Each row is a point on a tangle of strands that fork and nearly touch. The rows are in no order.
In the rows, 128 means zero.
Points whose rows are less than 113 apart are linked; no others are. Some points are linked to none.
kalap: [177  87 129 152 159 131 127 125 130 108  95 103 124 144  90  99 101 151
 120  92 115 145 209 165 114]
pofa: [112 120 125 137 129 148  90 135 100 121 153 157 190 151 161 157 121 138
 113  96 108  59 135 151  85]
Baf: [125 108 146 144 160 136 164 160 102 150 134 158 189 110 109 109  89 143
 128  81 137  76 185 157 108]
kufez: [160  83 135 158 172 110 151 149  92 136  84 137 141 113 137  97 137 149
 156  91 135 138 157 149  93]
sigeb: [131  85 174 144 174 155 169 130 145 149  90  98 141  85 126 132 100 138
 114  91 141 112 151 162 125]
sura: [ 81 158 119 122 105 141  73 125  87  81 151 154 160 201 156  94 137 129
  97 133 104 114 108 161 126]
Pafi: [150 151  70 127 102 131 115 127 119 166 106 170 159 217 127  70 172 132
  93 146 103 171  79 148 123]
tig: [213 145  95 128 131 119 147 106 201 165 114  72 112 116  92 145 142 132
 158 151  93 120 163 132 121]
velep: [125 186 155 155 100  76 106 126 172 118 156 140  74 146 108 179 136 100
 113 179 108 130  65  95 183]
vun: [119 126 119 119 146 101 172 148 101 159 129 137 104  70 126 104 127 111
 178 133 186 153 124  82 142]
Bana: [127 125 147 160 136 157 131 138 153  90  80 109 144 181 100 121  84 137
 122 109  86 155 131 202 127]
Tum: [ 93 139 122 125 149 118  89 133  87  86  93  95 144 158 132  52 121 160
 169 108 118 144 139 181 120]
dip: [111 131 189 110 113 119  99 115 188 102 136 108  91  83 157 201 120 121
 103 169 134 117 113 119 174]
ven: [132 153 149 139 111 189 134 104 149 109 151 125 158 149 112 149 104  97
  66 129  82 122  80 151 139]
dafal: [ 97 147 124 143 138  98 177 152 138 160 125 138  86  72  93 139 119 112
 184 133 190 121 117  63 154]
pako: [206 181 111 132 111 133 131 100 211 158 137 100 141 127  86 154 149 112
 147 155  64 123 106 141 128]
vub: [154 175 152 131 114 152 129  96 181 123 152 114 130 121 121 173 133  94
  85 160  88 114  70 124 157]
Zeni: [154 154 127 129 117 175 126 122 129 117 149 141 181 155 115 129 105 107
  96 132  71 116 114 169 121]
vire: [170 106  95 145 150 101 107 121  96 139  95 128 151 155 111  46 175 168
 124  94 119 129 207 152 103]
saze: [130 130 148 134  93  90 127 137 115 105 133 171 101 159 159 126 138  96
  96 176 133 187  67 109 152]
sazul: [107 129 103 104 148 109  94 125  66 112  93 125 149 144 121  16 142 190
 181  82 158 152 171 169 141]
mili: [113 100 150 124 120 126  87 128 108 115 160 166 165 134 178 181 121 133
  84 111 124  78 133 121  93]
Bofaz: [136 178 136 110 102 149  75  84 185 118 164  85  80  99 117 219 147 135
 150 140 115  70 120  92 160]
rolet: [142 203 152 157 110 115 121 108 201 145 143 119 100 135  87 190 138  99
 112 153  98 108  56 124 182]
fepa: [191 105 134 146 150  99 150 136 118 134  74 119 113 112 154 113 148 130
 168 144 121 167 122 153 102]
Giviz: [ 94 173 114 136 142 115 131 150 158 159 140 116  88  84  94 185 132 124
 179 127 167  71 138  72 167]
lekot: [ 61 133 146 112 118 132  71 124  69  74 157 146 155 157 171  92 120 145
 114 124 127  96 141 168 124]
rona: [135 108 157 114 151 173 166 118 173 147 101 102 141  84 139 171 115 130
 104 118 127 101 139 160 138]
zogi: [144 196 118 134 101 139  96 111 184 147 141  69  82 136 114 192 154 113
 179 175 102  92 104 123 154]
luvi: [157 158  84  83  97 105 107 126 130 151 117 143 115 149 186 123 168 118
 152 197 130 164  96 108 131]
nat: [164  96 107 166 160  80 177 146 111 167  96 154 127 110 108  90 165 143
 155  85 150 121 167 110  97]
zekof: [164 135  80 140 117 125 116 125 116 152 106 133 160 195 129  81 186 134
 114 140  84 141 112 156  93]
tof: [180 122  97 118 150 149 171 118 173 160 118  86 125 100 105 139 132 125
 149 136 119 124 158 120 119]
Ridi: [171 128  88 135 130 121 100 124 104 145 103 143 176 182 125  45 191 164
 116 120  92 113 166 175 106]
Vok: [158 150 105 110 104 165 149 125 159 138 128 122 126 165 127 149 103  93
 111 171 104 182  81 132 129]
lem: [170 170 123 131 134 131 124 111 173 140 145 100 143 103 124 157 148  95
 121 175  77 102  95 132 131]
biz: [148 110 101 107 104 130 128 125 100 139  92 143 112 156 194 110 165 123
 153 163 145 188  89 125 111]
Kor: [ 82 116 123 168 122 120 166 150  67 131 106 182 143 127  83  57 126 131
 154  79 182 173 117 109 114]
Duf: [140 139 168 113  76 111 105  89 204  84 170 152  91 134 110 207 117 124
  73 150  95 137  91  79 155]
Pilur: [119 122 108 123 138 105 175 145  75 164 121 173 137  92 113  64 149 122
 152 116 183 168 127  87 129]
ropog: [124 128 132 128 155 143 131 146 105 123 131 128 182 142 103  94  89 149
 137  85 106  86 192 187 108]
bar: [149 184  85 105 105 123  96 124 154 153 148  74  83 132 136 169 150 121
 193 184 121 108 123 104 136]
Feno: [ 99  89 165 156 170 157 123 144 102 112  95  95 142 121 133 120  92 142
 135  88 133 120 130 179 107]
Vof: [131 109 169 127 129 124 104 136 142 132 147 146 159 100 170 202 112 116
  98 132 128  77 118 121 112]
rim: [103 166  93 132  98 142  93 125  95 116 135 172 155 218 133  82 156 122
  82 132 100 148  78 144 130]
nen: [ 73 110 142 152 162 127  90 139  71  95 101 104 133 136 146  93 115 156
 167  81 141 125 125 170 102]
nes: [ 93 126 155 166 143 118 166 163  75 139 125 179 171 121  79  60  86 151
 138  72 158 105 177 147 123]
lus: [ 80  74 137 119 128 124  92 138  57  98 134 155 125 130 186 116 148 140
 129  96 171 140 132 132 107]
Noz: [136 134 112 107 133 168 126 141 107 117 132 121 184 151 123  94  97 129
 118 125  90 128 156 177 115]
tivut: [ 52 138 148 159 133 110 144 160  83 113 121 165 158 117  67  49  69 157
 168  66 171 128 160 150 141]
pepu: [114  97 151 135 134 149 119 128  96 101 138 112 118 124 165 126 126 109
  99 150 121 146 100 133 111]
bufe: [127 151  94 111 132 117 127 120 143 152 180 124 111  81 118 169 145 107
 148 135 151  86 140  54 135]
Kuv: [125 111 183 118  90 141 108  94 165  82 175 140 120 128 134 182 106 115
  44 143 102 124 110 113 135]
pab: [ 90 122 140 150  99 140 111 138 125  84 148 160 120 192 131 157 103 104
  79 122 111 155  80 131 127]
pipab: [102  68 154  91 110 121 127 117 135 105 169 112  76  71 145 162 115 127
 105 137 162 138 146  71 134]
mif: [126 106  67 108 134 149 144 129 100 144 145 136 137 129 145 127 147 118
 138 119 139 125 141  94  94]
nelu: [134 108  59 115 144 149 153 139 106 151 123 116 143 146 105  99 127 142
 148  97 135 143 171 118  91]
fitib: [ 39 123 143 114 134 118  93 146  55 105 159 150 162 130 149  73 106 156
 149  90 165  85 162 162 135]
kek: [121  83 194  94 100 113 100 110 164  84 160 128 101  84 151 184 107 135
  67 155 118 131 133  99 134]
mos: [117 129  86 102 134 115 138 133 102 153 162 165 141  98 149 126 163 108
 128 123 161 106 139  66 119]
ziv: [160 120 156 141 132 166 164 125 177 119  81 125 147 149 111 138 100 127
 102 121  91 156 129 190 133]
Des: [112 112 136 159 166 131 187 145 105 157 134 121 139  79  89 101 115 116
 119 100 151 107 132  94 117]
Befe: [ 32  93 169 141 135 129  91 152  74 110 155 134 151 111 131 117  75 143
 126  71 180  87 151 142 125]
zab: [ 82  66 151 113 120 115  87 131  86  89 160 152 127 124 171 153 127 146
  86 103 148 112 145 105  99]
galat: [131 121 153  89  93  96 100 121 132  94 144 141  86 122 174 144 134 108
 117 194 134 180 109  99 143]
veget: [135 116  91 140 154 108 128 135  69 128  96 136 143 147  88  30 134 176
 150  72 152 151 195 138 122]
fona: [134 152 169 111  71 101  91  98 200  78 156 129  54 142 103 213 117 153
 119 162  98 128 113  77 163]
gita: [145 151 120 107 122 128  88  97 156 125 181 115 109  89 139 196 150 116
 139 141 113  78 125  74 128]
toz: [129 151 136 149 105  73 141 136 142 121 155 163  82 157 125 151 132  90
  89 165 126 164  60  87 166]
fad: [149 161  68 113 133 102 149 138 142 180 128  85  91 113 128 138 149 133
 210 159 148 111 143  93 123]
tugi: [105 134 121 175 127 152 132 139 134 101 106 132 131 204 104 134 105 114
 115 117  97 151  87 166 119]
gavi: [166 120  98 103 122 170 161 122 151 144 108  90 122 141 130 123 108 117
 136 160 116 172 118 130 115]
Mivom: [ 88 172 153  99 134 151 123 102 185 149 106  78  77  77 132 199 140 146
 151 129 162  85 140 133 194]
tese: [167 125 144 153 127 107 154 149 125 128  85 143 127 157 143 116 126 110
 134 158 109 192  81 163 122]
gud: [134 111  85 134 152 133 163 144  94 145 119 133 148 135  69  58 114 145
 142  85 143 153 190 113 110]
porov: [122 106 123  83 113 112 115 123 121 117 162 119  87  87 175 145 143 113
 136 171 155 153 134  76 132]
lalu: [117  91 122 112 114 137 111 128  73 110 104 152 127 155 198  97 166 136
 146 123 157 172 106 146 115]
meti: [ 96 124 171  96 127 132 123 120 174 132 121  97  88  65 156 190 119 124
 142 150 166 114 132 120 178]
Koba: [199  94 123 129 157 128 167 120 159 139  99  95 117 107  92 114 109 137
 120 113 125 149 209 139 129]
malu: [142 129 156 108 125 173 167 104 197 133  91 113 139 108 141 170 116 114
 104 142 111 143 108 171 152]
Tomo: [162 116  82 145 146  84 170 138 121 176 108 108 105 105 134 114 174 136
 188 127 150 114 138  96  94]
natek: [ 83  85 158 149 157 138 151 138  86 129 149 119 131  82 134 122 114 113
  99  99 161 100 127 101 124]
bunem: [124 113 152 151 172 145 206 128 154 166 108 113 137  66  81 116 110 133
 107  93 152  99 150 118 143]
disin: [160 172  86 104  96 113 122 132 147 161 131 145 120 164 140 135 136 100
 123 198 109 184  71 102 138]

A fork is a point with three links, a tip a point with one. Leave the first point through the second and follow the links. Name the first fork or tip that comes.
tese, fepa: bufe
fitib, lekot: veget
bufe, gita: tese
gavi, Vok: mili
vub, ven: tivut
tivut, nes: vub
lus, lalu: tof

Follow the links from the first point to the second, and from the first to the third. Name the last point that the two ways share.
mos, Des, malu: sigeb
ropog, fona, lus: vub
nen, sura, fepa: veget
sura, bar, malu: veget
fad, sura, Pilur: bufe

A fork is a point with three links. Follow the links from the first point to the second and name the forks in between, in order.
Tomo, mos: bufe
zab, ropog: tof > vub
saze, zab: vub > tof
Zeni, kek: vub
Duf, Noz: kek > vub
fitib, mos: veget
Vof, ropog: mili > tof > vub
Ridi, bunem: veget > sigeb
fad, Pafi: bufe > veget

Name the points in between on the shortest way along the links from the first point to the second, in order.
ropog, pipab: Noz > Zeni > ven > vub > rolet > velep > toz > saze > galat > porov
Tum, Bana: nen > Feno > sigeb > rona > malu > ziv
malu, fitib: rona > sigeb > Feno > nen > Tum > sazul > veget > vire > Ridi > zekof > Pafi > rim > sura > lekot
Vok, fona: gavi > tof > tig > pako > lem > vub > rolet > velep > toz > saze > galat > porov > pipab > kek > Kuv > Duf
